Each row is a point on a landscape with many valleys, with its height.
A ball rolls from a point to whichever of its 2 nearest points has the largest drop for the distance, and stops where none of them is lower. Distance is the straight distance between rows; heights are no part of it.
Q930 h=25.0: [118 111 167 146 102 107 118 151 113 143 112 120 112 137 128 135  92 156
 138 140  85 114 170 128 142 142  87  49 196  88 146  83  84  85 117 149
 112]
Q150 h=15.3: [140 103 161 182 161 142 111 166 113 130 114 102 115 144 133 117 116 183
 117 121 103 100 113 160 134 127 131 107 185  70  77  98 122  70 176  98
 143]
Q989 h=27.9: [181 138  60 132 137 147 116 148 104  77 116 104 164 163 152 106 146 172
 146 138 118 129 152  90 114 117 132 173 101  94  80 154 141 151 195 153
 104]
Q567 h=23.0: [163 132  95 117 160 142  90 190 127  91 107 129 182 188 164 104 156 151
 162 124 135 150  93 137 100 111 149 154 121  91  46 162 127 163 180 176
 114]
Q57 h=56.1: [ 89 159 148 113 112  40 186 106 115 148 125 145  98  97 126  89 142 113
 143 130 128 107 164  78 108 112 129 138 165 131 157 108 134 149  72 123
  82]
Q206 h=27.5: [ 93 124 129  68 125  92 147 101 120 131 143 142  60  90 101 152  92 105
 168 114 141 102 133 126 160  81  88  48 117 123 184  75 121 102  67 114
 128]
Q439 h=55.9: [115 120  71  80 121 121 103 152 145 160 155 101 155 121 157 164  85  84
 119 164 168 122  80 193 106 130 148 107 132 138 121 126 125 131 130 119
 105]
Q801 h=46.8: [126 150 136 154 128 121 136 102 135 106 134 163 139 207  95 150 158 158
 111 138  97 159 148 112  98 155 122 132 119  94 115 144 174 144 154 168
 113]
Q148 h=2.4: [156 115 100 128 138 118 118 153 145 122 105 103 114 151 164 156 105 113
 148 122 169 152 144 161 195 136 103 141 121 157 199  74 108  72 145  83
 152]
Q371 h=21.5: [150 149 189 143  72 152 117  73 130 110 105 129 121 144  70  56  84 226
 105 102 112 122 134  97 142 104 142 128 122  90  89  97 151  73 106  91
 153]
Q917 h=47.8: [129 137 212 152 139  89 155  93 131 133 117 126 119 141 104  80  85 187
 115 142  80 121 171 149 107 147 163  74 160  91  96 113  92  87 114 128
 125]
Q121 h=17.2: [174 134  98 168 113 156 103 180 152 111 103 125 137 160 127 189 121 161
 132 155 157 135 151 161 158  93 130 168 119 141 146 124 157  51 173  56
 157]
Q806 h=48.8: [179 134 174 116 156 119 131  30 124 125  98 148 119 135 113 124 114 169
  92 167 109  89 144  92 131 149 130 100 145 127  92  82 159 113 118 126
 140]
Q284 h=16.9: [110 108 111 130 155 132  79 186 114 109 145 108  69 100 197 200 165 102
 164 126 133 122 117 155 114 138 124 174 151 161 189 112  81 131 159  88
 173]
Q294 h=26.9: [162 101 162 110 108  96 162 108 109 139  82 146 154  75 103 120 142 100
 152 157  83 117 117  91 120 113  98  58 192 115  82  79 152 128  60 141
 157]
Q984 h=53.4: [147 125 144 112 133 165  98 149 159 146 152 146  86  99 158 177  97  84
 136 167 153 179 118 218 137 126 173 123  94 173 181 124  65 127 107  96
 122]
Q140 h=40.7: [104 144 159 132 142 101 144 117 150 134 128 211 101 143 130 163 148 100
 124 125 153 141 122 115 142 136 126 167 137 128 199  96 145 129  85 135
 111]
Q135 h=54.3: [ 79 175 132 126 101  60 193  89 117 106 138 100 118 122  84  80 141 150
 155 122 139 130 133  92 102  88 135 113 117 124 133 106 155 103  97  87
 119]
Q650 h=42.4: [ 87 122  85 117 156 123 117 128 119 126 141 132 152 158 123 176 155 137
 109 112 140 112  90 157  86 155 136 108 125 148 111 155 167 130 174 135
 165]
Q458 h=50.8: [ 88 155 118 163 108 122 157 120 115  94 125 120  94 157 116 169 167 154
 151 145 125 153 126 117 126 120 116 162 102 123 196 115 171  98 150  77
 145]
Q817 h=61.3: [153 118 134 174  58 136 120  71 139 110 130 140 135 121  51 118 146 122
  99 120 102 133 128  61 145 121  53 134 149 112  88 117 160 138  93 146
 100]
Q822 h=25.5: [ 95 126 117  75 142 113 109 192 154 109 179  88 107  63 117 146  65  47
 162 108 164 145  92 178 120  59 119 147 100 112 139 120  80 118  76  73
 121]
Q73 h=42.3: [146 115  82  97  72 171 133  80 124  93 114 120 183 134  79  72  58 181
  84 101 129 126 102  67 118 115 104 135  86 135  66 116 184 143 107 130
 122]
Q995 h=45.5: [177 104 134  98 115 136 128  38 122  98 109 127 154 127 100  81  86 167
  89 132 111 122  87  77 123 104 116 131 111 135  67  65 181 120 107 124
 138]
Q422 h=9.0: [146 106 128 147 108 134 103 115 138 147 163  90  81  54 130 101 136  71
 120 139 128 141 152 139 164 125 114 141 139 139 145 127  81 139 119 112
  92]
Q210 h=37.7: [120 128  73 125 141  60 161 151 152 131 110 174  97 174 149 151 109  84
 132  82 156 117 169 116 157 126  95 181 126 134 174 180 129 148 118 175
  76]
Q790 h=61.0: [145 125 147 136 102 152 114 132 142 143 149 105 125  97  98  50  71 151
  88 123 111 117 164 147 132 109 143  81 122  83  65 157 111 127 132 132
  90]
Q893 h=29.0: [120 127 190 175 113 142 146  69 102 120 123 105  99 136  91 127 148 164
 141 143 103 145  83 109 135 115 106 140 132 108 130  59 158  68 125  76
 172]
Q261 h=29.3: [142 127 147 116 165 134 118 125 101 129 157  93 149 130 172  76 160 143
 130 114 114 169 160 142  92 149 173 105  99 144  44 179  96 188 186 158
 123]
Q179 h=34.0: [154 145 135 157 120 125 120  88 156 120 129 140 148 139 160 119 112 135
  90 114 183 148 172  79 153 130 151 200 118 163 154 141 109  96 122 110
 124]
Q733 h=49.7: [156 106  82 116  98 192 107 132 134 147 104 133 127 104 145 164  93 144
  97 122 162  91  94  97 176  87 121 163 134 151 149 121 165  83 132  77
 159]
Q527 h=39.5: [134 144 106 117 165 162 118 143 115 129 132 168 165 144  90 163 193 136
 122 158 124 106 105 168  75 167 174 142 120 138 105 136 198 163 161 123
 128]
Q238 h=29.8: [113 117 148 136  93 170  96 109 135 137 136 151  76 139 177 133  91 149
 116 108 139 149 154 117 174 128 114 111 121 133 199 117  74 102 121 152
 119]
Q691 h=54.7: [142 113 118  91 130 167  90 113 139 162 170  97 142 114 154 153  93  92
 101 178 138 160 115 197 135 161 147  85  90 168 137 137  92 159 132 133
 106]
Q380 h=51.0: [143 126 185 111  83 142 136  44 139 138 122 140 108 165  96 122  64 183
 114 160  89 159 141 135 149 135 111  65  86 120 162  92 120  95 101 139
 134]
Q248 h=24.1: [ 59 160 112 125 132 124 129 188 104 150 118 173  83 116 145 156 181 132
 154 119 132  76 111 128 118 117 128 128 178 103 172 138 150 157 128 133
 115]
Q789 h=44.2: [ 92 132 146 108 174 107 121 144 114 145 118 153 127 181 145 176 186 145
 140 124 130 143  52 180  71 128 179 148 129 155 144 142 157 129 160 109
 173]
Q604 h=20.8: [ 89 119 112 150 155 106 108 216  96 140 117 150  86 113 154 195 187 110
 161 126 158  93 102 180 126 145 122 163 157 131 194 129 141 130 152  96
 153]
Q326 h=52.3: [153 129 176 137 158 176  85 124 163 132 148 113  68 127 146 177 131 110
 142 151  98 184 104 177 146 122 149 131 117 167 142 132  48 115 142  77
 155]
Q723 h=11.1: [139 117 164 173 179 168 129 144 127 126 101 158 139 126 110 130 153 166
 105 133 120  85  75 134 117 120 156 151 143 102  98 132 154  92 150 109
 174]
Q933 h=4.0: [150 160 135  76 215 112 128 183 135 147 109 104 156 116 159 146 137  90
 194 177 141 113 129 188 129 174 169 137 136 143 151 101  68 147 125  99
 126]
Q785 h=29.4: [140 132 124  88 156  87 128 177 112 111  58 180 149 189 150 123 160 146
 184 133  77 123 100 144  93 119 103  79 149 108  89 135 156 178 132 201
 134]
Q339 h=31.7: [109 109  76 131  96 146 112 190 144 134 138 104 125 103 102 119 111  95
 138  75 160 127  98 160 164  91 111 106 122 127 140 151 121 106 130 118
 145]
Q886 h=18.2: [160 104 126 129 146 111 110 154 125 133  82 118 138 180 159 114 121 158
 138 135 108 129 117 149 142 122 107  78 184 101  60  69 134  86 162 122
 121]
Q569 h=27.0: [130 116 117 125 144 111 131 134  97 116 142 143 136 160 153  93 154 169
 127 114  85 146 145 156  59 169 184 104 135 114  64 146 152 185 183 185
 101]
Q663 h=37.2: [108 149 149 123 131  97 119  89 169  98 136 162 108 150 174 154 104 119
 107 105 192 158 156 103 134 125 138 179 121 156 196  86 119  84 108  87
 131]
Q412 h=58.4: [ 93 127  94 117 105  91 130 128 127 142 167  90  90 115 196 111  97 117
 118 114 167 130 187 142 122 117 160 127 127 157 157 156  83 116 152 102
  89]
Q405 h=35.3: [160  75 125 145 132 140 158 112 117 165  89 140  92 124  90 118 107 144
 110 105  83  76 120 136 182 116  91  89 149 109 103 155 161  97 135 154
 158]
Q580 h=38.1: [112  95 149 143 139 103 140 149 109 149  95 160 126 163 122 177 145 127
 142 122 107 140 117 166 152 184  94  59 144 138 184 117 124 113 127 188
 179]
Q230 h=47.5: [127 169  96  78 136 144 142 138 146 138 144 162 168 105 120 151 179  76
 157 154 188 153 130 156 117 130 172 137  72 193 145 151 170 180 116 101
 120]
Q103 h=35.0: [109 145  88  96 103  73 160 109 151 113 106 160 117 175 133 150  96  96
 137 106 141 151 170  85 155 126  63 112  98 146 172 135 155 154  97 162
  99]
Q952 h=3.1: [109 127 126 141 167 139  94 206 125 110 144 116 164 105 144 156 186  92
 146 112 126 106 117 125  92 159 142 214 134 126 181 159  97 165 147 151
 165]
Q193 h=34.1: [107  97 124 174  78 114 167 141  62 186 113 176  91 192 172 166 180 165
 147  85 123 148 111 139 156 182 107 116 178 132 156 157 161 122 152 192
 120]
Q59 h=25.2: [130 148 203 153  96 114 137  48 140 120 103 131 121 148  84  98 129 175
 122  99 126 140 124  67 149 111 107 120 144 124 118  85 140  67  92  99
 173]
Q424 h=13.0: [ 98 164 143 115 104 126 143 116 118 144 154 147  79  69 108 101 130 111
 127 162 118 111 197 128 141 143 134 101 105 133 176 162 100 195  94 143
  63]
Q586 h=36.5: [151 138  52 144 108 207 127 138 120  87 116 155 159  95 102 135 129 156
 110 142 121  77 118  95  96 104 137 182 114 123  65 174 173 162 146 114
  88]
Q44 h=48.2: [128 159 122 163 127 140 148 136 124 114 134 151 114 122  94 171 182 118
 128 177 107 127 120 122 107 119 144 214 108 124 186 141 163 144 132  99
 116]
Q301 h=40.6: [ 63 169  90 110  77 156  91 144 138  98 162 114 100  88 147 158 106 133
 140 112 188 131 152 119 122 116 128  94 101 154 170 118 125 124 122  78
 148]
Q231 h=62.8: [160 123  92 150  86 150 114  97 137 106 141 127 181 104  73  83 139 110
  94 122 140 115 141  70 131 111  83 173 131 123  55 148 135 148 112 130
  59]
Q233 h=51.1: [132 153 152 150 169 144  83 161 164 101 148 103 112 156 129 192 158 122
 140 132 109 165  90 158 114 104 141 165 132 128 118 134  90 100 153  70
 169]
Q337 h=49.1: [150 117 147 135 177 146  89 157 159  97 123 133 173 165 100 200 133 127
 119 161 125 161  25 191  83 113 148 174 104 128 118 126 137  88 144  96
 180]
Q75 h=10.9: [166 155  98 102 154 153  94 156 161 116 101  97 138 141 138 176  94 120
 159 156 158 126 137 163 166 104 132 128  97 136 152 104 121  91 153  62
 153]
Q803 h=34.9: [136 111 102 133 147 134 148 137 130 121 167 117 174 108  49 135 129 119
 110 164 114 129  91 197  65 146 171 115 102 102  90 134 166 140 145 129
 128]
Q160 h=3.8: [ 92 169 170 100 128  97 131 134 116 166 168 156 109  95  93 132 156 102
 145 179 102 113 183 150  94 167 147  72 149 109 162 114 122 189  99 139
  72]
Q636 h=21.4: [ 84 144 189  93 128 118 124 110 127 125 164 148  89  41 118 115 126  69
 133 114 155 135 146 114 133 122  91  58 108 146 149 109  99 180  51 138
 128]
Q686 h=27.6: [100 114 175 161  86 152 115 128  96 141 130 127  92 139 174 125 126 171
 146 113  98 135 148 101 147 157 112  91 171 118 168 100  73 115 128 177
 128]
Q716 h=44.5: [116 130 143 138 151 109 134 151 137 153 143 185 160 148 101 181 173  82
  94 142 129 125 115 130 104 167 139 210 146 123 187 136 162 162 108 154
  98]
Q665 h=50.9: [125 127 105 144 106 182 164 108 105 154  97 156  66  95 130 162 128 158
 131 138 138  81  87 112 173  87 125 161 134 139 166 126 178  92 119  78
 146]
Q920 h=32.0: [126  91 152 167 146 127 141 147  67 172 105 136 108 162 180 133 199 150
 133 121 100 126  93 126 138 164 138 149 182 134 145 124 135 126 170 160
 153]
Q379 h=62.5: [163 144 125 140  94 157 112 119 162 119 150 111 176  95 111  76 136  86
 103 133 179 154 170 109 144  90 121 178  99 149  68 173 117 148 125  96
  66]
Q963 h=44.1: [120 158 117 109 146 147 121 125 140 124 121 131 125 122 137 136 169  99
 152 123 147 150 121 130 150 137 135 106 102 170 151 113 125 152 122 125
 157]
Q777 h=11.3: [ 64 141 130 149 150 129 125 186 127 119 153 131 170 123 130 130 175 128
 128  72 141 114 145 107  90 181 162 142 138 130 155 161 102 142 145 153
 173]
Q456 h=42.2: [ 90 152 125 125 108 116 112 112 137  91 156  88 101 106 124 118 143 104
 153  98 159 154 162 115 149 134  95  85 115 150 149  94  94 138 118  94
 148]
Q947 h=24.0: [ 97 128 143  59 115 100 142 132 136 125 154 121 100  70 109  93  74  73
 141  82 180 138 145 126 166  66  83  49  82 142 136 106 111 133  58 108
 122]
Q384 h=42.8: [134  78 183 121 193  45 152 113 138 154 108 102 124 181 143 156 101 111
 114 126  91 132  98 166 121 129 111 102 162 128 121  98 108  62 116 124
 158]
Q765 h=46.6: [128 117 176 176 102  89 169 100 132 128 131 121  86 148  84  63 120 168
 133 129  61 148 145 148 104 105 135 102 145  72  86 135 136  99 135 133
 102]
Q389 h=40.0: [163 104  77 131 143  93 112 153 163 118 147 124 123 146 161 148 119  71
 127  93 171 128 173 139 172 128 109 192 107 136 158 201  95 133 158 168
 101]
Q169 h=43.4: [163 159 118  70 171 165 122 132 140 132 115 170 189 144 122 119 174 100
 146 157 141 137 102 146  99 144 170 136  82 152  88 145 179 201 130 144
 120]
Q672 h=42.5: [167 116 123 119 177 129 119 161 159 125 122 131 154  93 152 111 107  60
 139 112 164 109 192 134 187 181 115 169 111 133 163 154  81 147 119 174
 130]
Q33 h=33.6: [132 107  90 158 124 141 127 144 134 168 115 146 113 118  98 144 155 115
 112 110 146  95 103 161 162 116 117 115 167 117 113 157 153 104 149 129
 121]
Q200 h=16.7: [165 158 108 126 124 199  70 203 155 100 104 101 169 141 129 132 112 130
 163 127 148 148 134 124 172  96 117 123 108 108 124 114 102 115 154 113
 164]
Q346 h=43.5: [120 111 123 183 104  89 146 116 140 121 156  93 103 140 122  99 181 107
 129  95 118 169 149 111 133 105 125 177 136 137 138 147 106 106 157 118
 108]
Q921 h=44.3: [138 154 144 122 150  97 140 132 145 104 108 121 178 167 122 106 114 140
 129 154 100 137 151 112 104 130 129 121 132  90 111 114 128 136 130 159
 111]
Q694 h=57.1: [104 103  82 153 110 145 178 130 117 148 117 137 107 123 139 125 153 119
 113  84 126 119  75 103 129  99 145 190 116 166 146 197 146 148 125 140
 141]
Q809 h=31.5: [149 137 162 155  98 152  91 114 165 118 150 162 106 138 163 113 100 121
  96  75 177 183 180 103 187 123 124 151  95 142 168 148  80 113 120 143
 123]
Q844 h=29.2: [126 100  95  81 113 119 121 173 164 136 156  77 132  79  89 109  58  74
 142  80 170 127 141 174 173  92 113 116  92 124 153 111 100  92 110  72
 149]
Q919 h=61.6: [142 121 125 151 111 153 130 113 143 144 163  96 142  80 104  63 146 104
  92 113 143 141 164 148 134 116 142 112 102 140  60 200 120 158 155 124
 109]
Q799 h=16.4: [141  95 129 111 110 122 140  79 130 151 166  93 123  48 121 104 125  53
 112 142 138 146 104 112 142 139 109 140 115 163 151 100 115 165  86 138
 130]
Q843 h=52.5: [131 145 174  89 113 124 139  72 147 136 134 143 133 143 116  91  64 140
 100 162 120 170 132 143 121 109 139  62  86 125 110 113 135 130  91 141
 100]
Q331 h=18.4: [ 99 162 168 116 125 134 128 119 122 105 165 149  58  22 128 107 123  88
 135 119 177 112 183 137 147 129 143 125  90 142 184 126  76 168  69  92
 117]
Q874 h=47.9: [150 105  62 123 106 160 145 135 143 144 101 137 183 123 108 130  86 113
 100  81 183  83 112  69 186 102  95 191 135 151 130 116 152  82 103  83
 117]
Q11 h=38.0: [140 136 159 114 120 100  76  92 180 120 160 102 158 125 125 121  96  85
  91 129 153 140 167  97 144 132  79 130 130 123 106 124 106 133 108 145
  86]
Q333 h=40.4: [141 105  98 187  97 137 132 142 127 107 159 101 167 119 123 106 162 106
 108 104 128 158 137  72 133 134 120 223 120 137 152 159  92 134 136 151
 110]
Q640 h=11.7: [116 129 106 129 137 132  49 229 128 119 146 115 111 109 172 195 175 104
 180 124 132 142  97 167  86 120 154 184 147 147 149 185  78 163 161 127
 167]
Q343 h=60.3: [117 122 142 116 106 106 109 100 126 125 157  96 145 119 121  90  52 154
  77 129 113 105 194 122 101 162 126  72 121 101  84 155 106 142 132 165
 107]
Q747 h=16.2: [125 180 135  82 153 102 163 139 115 150 128 155 149 100  99 121 155 105
 155 189 120 101 141 131  91 128 162 124 146  98 126  96 161 178  88 130
  75]
Q910 h=21.3: [155 133 107 159 127 141 104 193  92 134 133 126 171 167 161 134 171 143
 147 122 125 158 139 110 137 179 136 118 154  99 125 129  98 160 167 209
 139]
Q86 h=39.3: [138 137  43 145  60 215 148 128 111 105 112 131 152 113  71 106  99 171
 105 121 126 113 101  95 134  99 115 145 101 119  86 139 190 140 133 106
 114]
Q156 h=49.0: [131 125 202 117 171 121 132  78 143 140 136 112  85 148 112  90  86 175
 127 116  83 127 130 167 121 111 161  49 138 126  69 121  78  77 129  86
 134]
Q637 h=56.2: [125 130 103 133 107 169 146 124 135 128 123 136 129 111 126 107 105 105
 102  85 138 142 123  85 166 120 108 153  78 156 138 190 126 167 106 163
 135]
Q928 h=45.2: [170 130  84 118 151 142 157 144 158 127 106 127 169  69 113 114  84  78
 134 119 184  78 156 105 194 132 121 186 107 135 159 133 121 108  96 117
 132]
Q899 h=30.7: [140 136 107  85 177 136 116 128 125 115 140 109 130 121  99 148 103 114
 137 187  94 121  81 203  81 127 151  90  96  94  92 121 141 160 139 138
 121]
Q504 h=58.0: [118 109  80 103 126 114 159 125 105 173 107 146 115 142 177  99 151 122
 123 123 138 121  72 141 112  92 175 156 136 169 108 174 159 156 144 142
  98]
Q943 h=25.1: [132 146 145  73 192 104 153 126 104 127 116 170 142 135 103 141 142 137
 145 185  89 108  84 162  66 129 160  95 138  91  98  78 181 167 114 144
 113]
Q225 h=59.0: [127 101 101 128 109 112 161  90 101 167 103 157  87 163 172 119 127 155
 103 132 102 111 104 118 124 118 132 134 160 134 115 146 169 134 141 160
  85]
Q313 h=32.7: [138  96 189 162 116 113 161  42  89 135  99 125  78 149 152 116 169 176
 138 148  60 136 110  94 121 146 110 142 161 120 119  91 153 117 133 130
 149]
Q95 h=34.8: [144 102  84 159 123 148 134 114 108 114 157  99 212 115  99 124 175 105
 103 141 112 115 130  91  97 188 121 214 123 145 122 154 130 165 148 152
 107]
Q65 h=20.1: [147 137 120 116 154 163  73 194 159 102 109 109 194 169 171  94 109 135
 150 107 151 141 110 105 139  98 128 137 133  92  62 147  96 122 143 155
 133]
Q274 h=26.8: [109 141 135  93 158  87 122 180 116 162  91 180 115 155 139 134 170 115
 163 132 109  92  96 148 113 125 125 106 177 111 135 135 145 168 124 170
 105]
Q306 h=57.2: [116 102  87  92 120 130 129 125 117 173 140 122 124  89 153 122 118 104
 119 153 144  93  52 154 104  80 159 124 160 132  97 120 152 130 116 116
 102]
Q924 h=24.4: [156 124 142 151 145 118 134 173  76 130 119 129 119 168 136  99 198 171
 168 119  64 150 158 140  98 161 160  97 156  98  93 149 118 166 178 194
 133]
Q812 h=48.9: [140 131 180 141 114 129 139  51 122 119 113 167 116 198 119 151 109 191
 109 151  66 158 162 114 115 170 121  91 114 101 133 130 143 137 133 193
 134]
Q34 h=35.9: [ 88 114 107 153  92  98 147 155 117 145 138 162 114 168 132 161 158 116
 131  98 136 167 136 161 145 167 109 111 138 133 185 145 141 132 137 184
 117]
Q835 h=25.8: [107 108  90 111 116 127 138 101 115 133 164 115 178  86 119 131 184  70
 118 130 152 124 109  89 101 163 119 173 124 177 147 112 145 172 108 127
 119]
Q839 h=36.9: [142  74 149 186 106 169 133  94  98 140 129 112  65 148 110 113 141 191
 133 113  60 121 115 164 158 130 105  97 133  87 107 145 144  89 184 150
 158]
Q388 h=57.5: [ 84 123 131 114 108  59 160 104 134 132 150 107  90  93 171  79  97 105
 117  92 154 123 161 100 123  98 139 153 126 150 173 134 105 118  90 116
  99]
Q648 h=54.0: [126 126 140 113 116 143 166  84 120 140 114 159 157 123 107 115  59 153
  78 132 104 112 121 105 115 159 139  90 111 123 127 135 157 143  91 183
 144]
Q922 h=38.2: [102 152  82 103  92 144 124 133 135  82 154 101 179  76 115 135  88 114
 125 113 198 125 142  94 123 134 130 152  72 163 177 111 128 119  95  81
 164]
Q22 h=41.2: [173 148 135  91 138 110 120 132 172 120 105 133 192 154 148  99  92  85
 136 152 149 132 178  97 157 137  85 133 124 103  96 132 118 149 112 182
  77]
Q434 h=34.4: [182 116 161 114 119  99 105  59 130 135 125 105 133  94 133  86 134 102
 110 154 110 120 186  71 142 155  91 121 151 144  84 121 106 178  99 162
 102]
Q841 h=55.3: [151 164 133 127 130 198 138 104 125 141 108 155 147 113 125 102  84 148
  92 143 128 130 156 101 158 167 146 113  77 144 135 174 125 181 107 175
 139]
Q600 h=34.5: [107 153 102 139 100 153 124  99 116 110 146  93 178 101 118 114 122 159
  85 113 177 121 164  84 117 180 154 126  94 172 135 153 125 129 138 119
 168]
Q973 h=46.4: [106 140 143 149 154 136 135 170 140 107 109 166 189 170  95 161 166 134
 129 144 128 161  48 161  62 107 177 189  96 128 147 154 152 116 128 118
 157]
Q416 h=59.3: [102 125  92 125 121  79 142 120 128 151 150  92 140 141 146 107  82 140
  99 118 137  84 188 133 118 146 144 113 147 118 124 155 112 103 157 140
  95]
Q643 h=29.7: [100  87 206 183 103 108 146 116  67 168 120 127  78 154 189 130 179 173
 169 125  74 138 133 104 132 165 110 118 206 110 148 103 103  98 136 154
 142]
Q479 h=30.6: [150 127 163 120 120 102 127  97 108 145 111  94 122  77 125  95 155 117
 145 170 107 118 138  88 132 143 105  92 189 141  99  56 106 140  83 121
 125]
Q571 h=45.3: [102 117 161 198 106  77 179 111 136 134 149  97 102 144  73 109 164 123
 135 111  92 156 125 153 113 120 114 131 151  98 125 131 131  73 143 105
 122]
Q54 h=14.2: [128 117 154 129 106 170  69 129 131 139 160  69  82  83 192  88 116 120
 120 125 117 139 134 105 138  80 141 138 141 139 101 144  41 147 129 111
 101]
Q990 h=60.0: [125 108  99 149  71 145 171  78 102 139 109 155 115 131 104 109 106 158
  90 119  95 109  91  65 118 120  99 145 161 120  76 126 186 149  98 153
  93]
Q36 h=17.9: [151 138 151 170 106 183 110 139 128 117 114 110 124 159 118  80 109 216
 125  96 112 146 133 128 145 105 162 117 133  88  81 130 120  71 168 102
 167]
Q322 h=17.4: [142 133 134 104 130 171  66 152 155 111 143  83 140  87 208 122 123  90
 151 122 157 163 119 114 133  82 136 166 110 177  94 134  75 146 129  89
 151]
Q887 h=21.2: [120 118 143  95 169  75 126 165 128 137 115  84 111 144 134 151  78 125
 161 164  85  85 151 164 140 137  84  66 169  96 150  80  63  95 120 114
 102]
Q967 h=40.5: [135  79 184 140 176  91 166 115 103 140  96 128 148 147 101 173 103 138
 113 151  82 110 116 157 115 179 101  65 134 113 145  94 147  81 114 156
 198]
Q221 h=22.3: [146  92 145 139 149  94 156 129 107 121  69 157 141 142 123 125 147 152
 137 137  83  99 103 113 111 122  94  96 179  95  71  87 184 107 124 145
 144]
Q831 h=42.0: [ 63 155  80  96 132 151  97 149 138 107 146 121 137 124 155 179 134 138
 133  96 179 104  99 128  93 118 147  84 115 161 120 154 139 120 154 102
 184]
Q243 h=21.6: [104 136 128  87 131 123 114 144 151 126 148  90 120  97 155 119 107  83
 154 122 159 165  75 138 118  68 142 126 123 148 118  93  88 114  91  69
 126]
Q584 h=31.6: [148 131 115 134 139 162 109 117 128 131 159  89 176 127 165 121 130 140
 104 122 163 158 170 136 121 179 188 113  90 170  98 179  98 143 172 132
 158]
Q119 h=16.5: [160 128 132 184 155 170 134 153 110 103  96 150 122 162 117 182 150 190
 114 162 129  97 119 138 131 100 134 184 112 119 127 148 191  65 183  63
 166]
Q428 h=50.3: [163 129 161 117 201 131 116  70 143 114 122 111  96 144 116 135 113 146
 121 153  90 111 107 150 119 115 138 104 117 115  89  90 131 103 154  94
 154]
Q551 h=17.1: [114 125 148 117 149 120 109 156 121 128 123 124 197 142 166 122 164 114
 144  95 117 133 148  82 105 190 118  95 156 131 108 126 107 169 130 198
 165]
Q359 h=52.7: [ 40 175 112 153  67 111 178 110 122  98 137 142 101 153  97 131 150 170
 145 113 134 138 115  98  88  89 131 138 112 111 153 140 170 103 120 100
 111]
Q953 h=32.6: [154 127  52 140 145 142 153 145  99  81  90 140 136 145 130 112 140 186
 134 146 108  89 113 136 109 113 141 153 121  99  75 130 198 149 188 130
 102]
Q139 h=31.3: [114 143  97  95 110 108 157 111 132 142 104 163  92 131  92 161  71 116
 128 127 135  96 127 101 168  91  77  97 118 111 170 110 167 120  82 138
 107]
Q38 h=14.8: [112 139 128 110 212  73 126 174 125 127 130  82 126 144 148 193 110 106
 160 163 124  96 132 187 124 176 119 130 137 116 180  94  85 109 146  99
 142]

Call two points neighbours if one is among the 2 nearest of the other. Go from one point of each pair to the other, from neighbour to neighbour, staying as low as possible. Name the highest point that can't be avoided.
Q160 / Q933 -> Q650
Q148 / Q952 -> Q785
Q148 / Q723 -> Q121

Where does a ball stop that starts at each point below?
Q995 -> Q148
Q600 -> Q952
Q928 -> Q160
Q917 -> Q422
Q405 -> Q422
